Points on a hilly landscape, in no order, each with its height.
A ball rolls from a point to the lowest of its 3 nearest points, and stops where none of them is lower. Distance is the straight distance between rows; heights are no part of it.
potid (h 709): 3  34  32  12  -17  2  21  11  7  -56  -1  -3  2  -10  5  -5  -22  4  20  4  16  21  -31  -7
Lidez (h 572): -1  -6  17  12  2  -10  -21  5  -18  7  2  -5  2  20  -3  -3  0  -6  11  13  -2  34  -7  6
goka (h 439): -2  0  -7  -17  11  0  -48  -2  -18  28  29  0  13  9  8  4  -7  -8  3  -3  -7  9  4  11
Nokav (h 362): 4  -18  -6  0  -20  19  -22  20  0  33  14  -10  -3  17  -21  -12  -18  -16  17  17  -11  7  7  10
geli (h 219): 9  4  -35  -33  -11  31  -22  10  -4  32  27  -9  -7  -4  -1  3  -12  -14  6  5  -2  -28  24  16
sibe (h 373): 4  -19  -51  -33  -8  8  -8  8  21  32  5  2  -5  -11  8  -2  10  -7  -30  -8  -27  -49  51  -7
lezi (h 442): 2  -34  -21  3  -23  -21  21  17  25  13  -30  17  -16  -10  -5  -18  10  -9  -29  3  -35  -32  35  -7
Kat (h 509): -8  15  3  -1  16  -19  8  -12  4  -11  -5  12  -1  -10  29  6  17  6  -23  -22  9  -29  -11  -16
pekar (h 583): -14  0  5  23  -7  -15  32  -4  22  -16  -23  14  -6  -6  6  4  3  5  -16  -20  14  -32  -29  -30
Sule (h 385): 22  8  -3  -14  0  -23  1  10  -3  -19  -7  14  -3  -31  30  -3  23  -6  -21  -6  -12  -6  36  8
gugip (h 372): -17  -6  15  5  30  -25  2  -11  -18  0  -11  11  -5  13  8  6  27  1  -15  -6  6  28  -9  -1
zibe (h 420): -9  -3  -16  7  -4  33  -7  -27  -6  13  11  -16  -1  17  -20  7  -26  9  17  -3  21  -23  -20  -11
vira (h 537): 17  -5  29  16  -9  -20  28  17  2  -23  -25  8  -22  -8  -5  -17  14  -12  -3  19  2  29  10  7
nolu (h 540): -30  -1  55  36  -10  -33  -32  -8  4  -6  10  2  5  17  8  4  -21  4  20  0  -2  31  -45  -17
Pon (h 504): 1  -3  -26  8  -5  11  37  4  14  7  -24  -2  1  -6  -9  10  7  4  -8  -4  16  -36  -17  -3
bopod (h 617): 3  11  18  10  -13  -11  -5  7  1  -12  1  -6  1  -1  12  -9  -15  -9  4  -9  6  3  -20  -18
Bab (h 467): -8  -12  46  30  6  -37  -2  -4  -7  -24  -15  11  -19  4  11  -1  9  -4  -8  7  3  42  -4  -8
vuk (h 339): -14  -39  11  32  -22  1  -27  1  4  42  10  -13  -2  17  -28  -12  -29  -14  18  15  -20  5  -6  4
dip (h 597): -28  -13  -1  11  32  18  18  -28  -11  18  -17  -5  -2  34  -23  17  12  12  -10  -9  15  -3  -32  -12
pitef (h 514): 10  -14  22  15  -17  -3  -1  24  1  1  5  -7  -10  9  -27  -27  -11  -15  24  39  -14  39  11  16
naz (h 515): 4  39  -3  -17  -2  15  -13  0  -13  -16  26  -12  19  -10  15  2  -11  -1  15  -15  16  5  -15  3
Bup (h 805): 20  23  30  11  -10  -14  36  10  4  -60  -17  1  -4  -44  11  0  16  9  12  14  20  20  6  12
sugi (h 524): -23  14  24  -10  26  -22  -49  -19  -24  10  25  0  23  9  28  7  -5  7  0  -28  -5  20  -12  -6
vut (h 440): 20  19  -14  -22  -10  -2  3  13  0  -8  9  0  0  -21  16  -12  2  -9  -8  -8  -6  -29  18  2
mes (h 667): -1  28  7  1  36  -17  49  -13  4  -40  -31  9  13  -12  3  20  40  29  -8  4  20  8  -26  14
Saruv (h 389): -10  -25  -1  0  -13  15  -62  -6  4  58  43  -7  5  12  -9  8  -35  -9  25  6  -27  -11  22  9
kol (h 558): -3  39  0  -15  11  -1  21  -10  3  -27  -1  -1  16  -20  18  8  5  18  -3  -21  24  -23  -26  -7
Niv (h 547): 5  -19  -30  4  0  39  15  13  -10  28  -7  -4  -11  26  -47  7  2  -7  3  43  -4  16  3  26
debo (h 724): -9  25  6  10  9  36  -4  3  -7  -35  13  -24  19  40  -20  13  1  29  30  30  1  60  -27  15
fen (h 461): 28  -9  -14  -16  -18  -13  21  25  8  -2  -8  14  -12  -17  -1  -22  15  -21  -12  14  -22  -22  40  20
Kedo (h 397): 24  15  -1  -27  -18  3  -22  21  -14  4  31  4  3  -14  8  -10  -12  -19  9  2  -10  -4  28  13
Vater (h 588): 11  21  -32  14  19  15  57  -6  19  -15  -23  0  15  -7  -25  20  25  26  4  19  11  -20  -29  17
nid (h 456): 19  31  -30  -6  -6  37  26  13  8  -22  18  -17  10  -8  -13  7  -17  9  28  16  8  -5  -19  13
tuveb (h 614): -1  45  -8  -10  31  2  43  -9  4  -29  -6  3  29  -11  3  19  29  30  6  -3  23  2  -28  21
Zibim (h 412): 21  -9  16  -2  -18  -32  -20  13  -2  -4  11  5  -12  -11  11  -27  -8  -18  -3  -4  -21  3  27  -4
Zed (h 411): 3  -33  8  2  3  -29  -67  3  19  35  23  10  11  8  5  -2  -6  -16  -12  -10  -57  1  46  -17
zovub (h 475): 13  17  -11  13  -14  6  42  20  20  -28  -8  -6  -2  -14  -10  -2  -6  2  10  11  11  -10  -22  -3
mel (h 251): 9  16  -32  -33  12  17  -3  19  -18  15  14  2  -2  -8  -6  15  21  -10  -8  14  -3  -7  25  36
sapub (h 417): -8  -38  -27  6  -29  23  -1  -14  19  26  -21  -8  -18  -2  -14  -5  -32  0  1  -14  0  -40  12  -26
sof (h 386): -3  -1  42  3  17  -44  -14  -16  -16  -29  -11  11  -6  -18  31  7  21  10  -19  -17  11  35  12  -7
Rifuf (h 224): 19  13  43  -19  -9  -9  -18  9  -21  -37  5  8  -4  -38  22  -8  8  1  10  -3  10  49  39  18
Zosu (h 460): -5  -6  -51  -18  4  27  19  -26  14  23  -15  -8  -1  -14  -1  27  -1  15  0  -13  20  -62  8  5
kabiz (h 206): 0  9  -4  -8  28  -6  2  -6  -22  -9  -5  7  0  1  3  6  26  4  -8  8  3  26  10  24
Gureg (h 671): -3  9  12  14  17  13  16  4  -11  -22  -6  -4  2  29  -23  6  16  7  8  26  -2  43  -16  15
gunum (h 629): -29  14  16  -8  37  2  0  -43  -13  14  3  -3  13  22  9  13  12  20  -3  -29  21  -1  -38  -20
tirok (h 497): -2  -13  9  22  7  -35  19  4  2  -9  -31  18  -23  2  6  -5  18  -4  -29  -2  -3  4  -1  -10
zapi (h 379): 18  -1  -2  -12  -24  2  6  30  -3  1  14  -2  -7  -6  -6  -31  -15  -23  18  12  -10  1  18  5
Topuz (h 483): 18  -36  4  -2  -2  -14  4  18  -4  18  -7  18  -18  3  -12  -18  18  -22  -15  16  -30  13  42  16
gofom (h 566): 6  28  13  -5  -13  -19  -5  1  4  -31  8  6  4  -28  37  -8  -8  0  -9  -27  9  -18  -5  -17
rego (h 391): -6  -19  -9  15  -12  15  -12  -10  2  27  -5  -7  -3  14  -13  0  -19  -7  4  -2  5  -12  -13  -16
Petob (h 448): 15  -8  13  6  -14  -30  19  7  13  -25  -18  13  -18  -23  23  -22  13  -12  -13  3  -12  -20  25  -7
koge (h 470): 3  -26  32  22  -17  -31  -22  13  3  7  6  4  -9  7  -1  -22  -10  -16  7  13  -22  25  4  -3
Dono (h 444): 8  5  -20  10  -13  40  21  8  9  3  1  -15  3  1  -25  -5  -16  -4  23  13  12  -11  -13  0
rar (h 589): -10  11  -21  -18  27  15  -3  -21  -9  17  7  -3  2  8  6  13  6  6  -5  -17  13  -23  -7  -2
mis (h 665): -7  9  47  23  -15  -30  12  8  11  -43  -8  12  -14  -7  15  -8  -14  -5  2  -1  14  14  -28  -27
Komi (h 501): -11  -27  1  5  29  -31  -31  -16  0  26  -1  13  2  15  14  7  17  0  -34  -26  -22  1  13  -27
togu (h 437): -6  -33  -25  4  -25  2  20  14  21  21  -29  4  -12  3  -19  -14  -5  -12  -9  3  -11  -22  16  -7
Lusu (h 469): -6  -32  -17  4  -6  -4  1  -3  16  27  -25  7  -11  6  -6  3  5  -3  -25  -17  -11  -28  14  -16
pek (h 559): -10  36  6  -6  6  34  11  -24  6  -21  21  -22  26  10  -1  9  -17  20  19  -16  25  1  -49  -18
tesab (h 789): -17  33  12  -6  21  29  -26  -19  -13  -14  28  -19  33  26  2  13  -2  25  28  9  9  58  -27  15
vef (h 390): -5  -27  -26  -7  24  0  -16  0  -17  35  -2  8  -12  17  -4  13  21  -9  -23  5  -15  0  22  11
Kigo (h 426): 1  -24  -29  -7  -33  46  -9  -13  7  31  -1  -21  -17  0  -28  -4  -54  -3  25  4  9  -37  11  -9
nozaf (h 56): 0  -29  18  24  -42  -12  -14  11  24  25  3  -3  -5  -1  -8  -30  -41  -17  14  1  -15  -13  -4  -28
Gaku (h 225): -8  -41  9  21  -10  -15  -34  0  16  41  5  1  -5  17  -5  -15  -16  -8  -4  -2  -28  3  13  -20
dud (h 748): -16  24  20  -9  28  15  3  -9  -14  -38  -2  -8  16  18  -4  9  23  27  13  14  10  64  -12  26
gid (h 434): 9  -10  -50  -24  -23  45  18  9  19  24  -4  -20  -7  -14  -21  4  -22  1  11  12  8  -49  23  12
rad (h 463): -1  6  -17  -6  -1  38  -5  5  -16  7  15  -10  6  17  -19  7  -9  0  20  15  8  14  -11  13
lagun (h 459): 4  4  -6  7  -29  20  13  7  20  0  4  -14  -3  -5  2  -8  -37  -6  15  -11  12  -31  -23  -31
vup (h 516): -27  -1  20  19  6  21  -23  -33  -11  9  21  -16  23  39  -10  10  -18  16  25  -2  16  11  -45  -9
tir (h 428): -8  -40  -27  2  -46  1  16  9  29  21  -26  1  -13  -9  -9  -18  -13  -4  -14  -14  -19  -43  16  -31
bomud (h 445): 26  21  0  -15  13  -28  10  -6  -9  -30  -20  21  7  -45  21  14  43  13  -18  -5  4  -3  34  24
Mef (h 747): 13  55  17  -15  0  7  17  5  0  -57  4  -6  18  -36  13  4  -6  22  15  -9  22  25  -11  15
mugef (h 542): -17  0  -26  13  21  31  33  -19  5  10  -16  -6  8  13  -19  16  7  11  -3  2  21  -21  -25  -5
geg (h 535): 4  -7  -36  3  11  26  32  4  -5  19  -17  3  -1  13  -27  13  12  1  -7  17  13  -9  -4  24
tero (h 312): 12  0  -25  -24  16  -7  -8  3  -5  12  2  15  -3  -7  12  8  24  -8  -27  -5  -11  -16  26  12
mebim (h 486): 7  31  -14  -18  10  22  9  12  -8  -14  14  -10  14  -7  3  7  -3  6  14  -2  15  0  -15  22
Geden (h 533): 11  -33  18  3  11  -39  -27  4  -1  9  -3  16  -18  2  10  -5  18  -20  -32  6  -30  19  50  -6
Ketus (h 474): -19  2  26  5  17  -32  6  -19  -5  -14  -3  15  -2  2  27  2  15  10  -26  -33  7  -5  -25  -27
puf (h 450): -15  9  50  7  5  -42  -35  -11  -12  -23  7  9  4  -7  40  -1  -8  -1  -5  -21  6  25  -8  -15
norag (h 378): 5  -6  -9  -17  -1  21  -33  16  -21  34  35  -6  -5  15  -16  7  -11  -13  12  29  -17  12  15  27
soze (h 468): -16  6  10  -18  40  -23  -20  -21  -24  5  6  8  10  8  24  9  23  8  -25  -31  -4  6  4  -7

For each start below, name the point where the ball stops.
tesab => nozaf
mes => kabiz
nolu => kabiz
koge => nozaf
pitef => nozaf
tuveb => kabiz
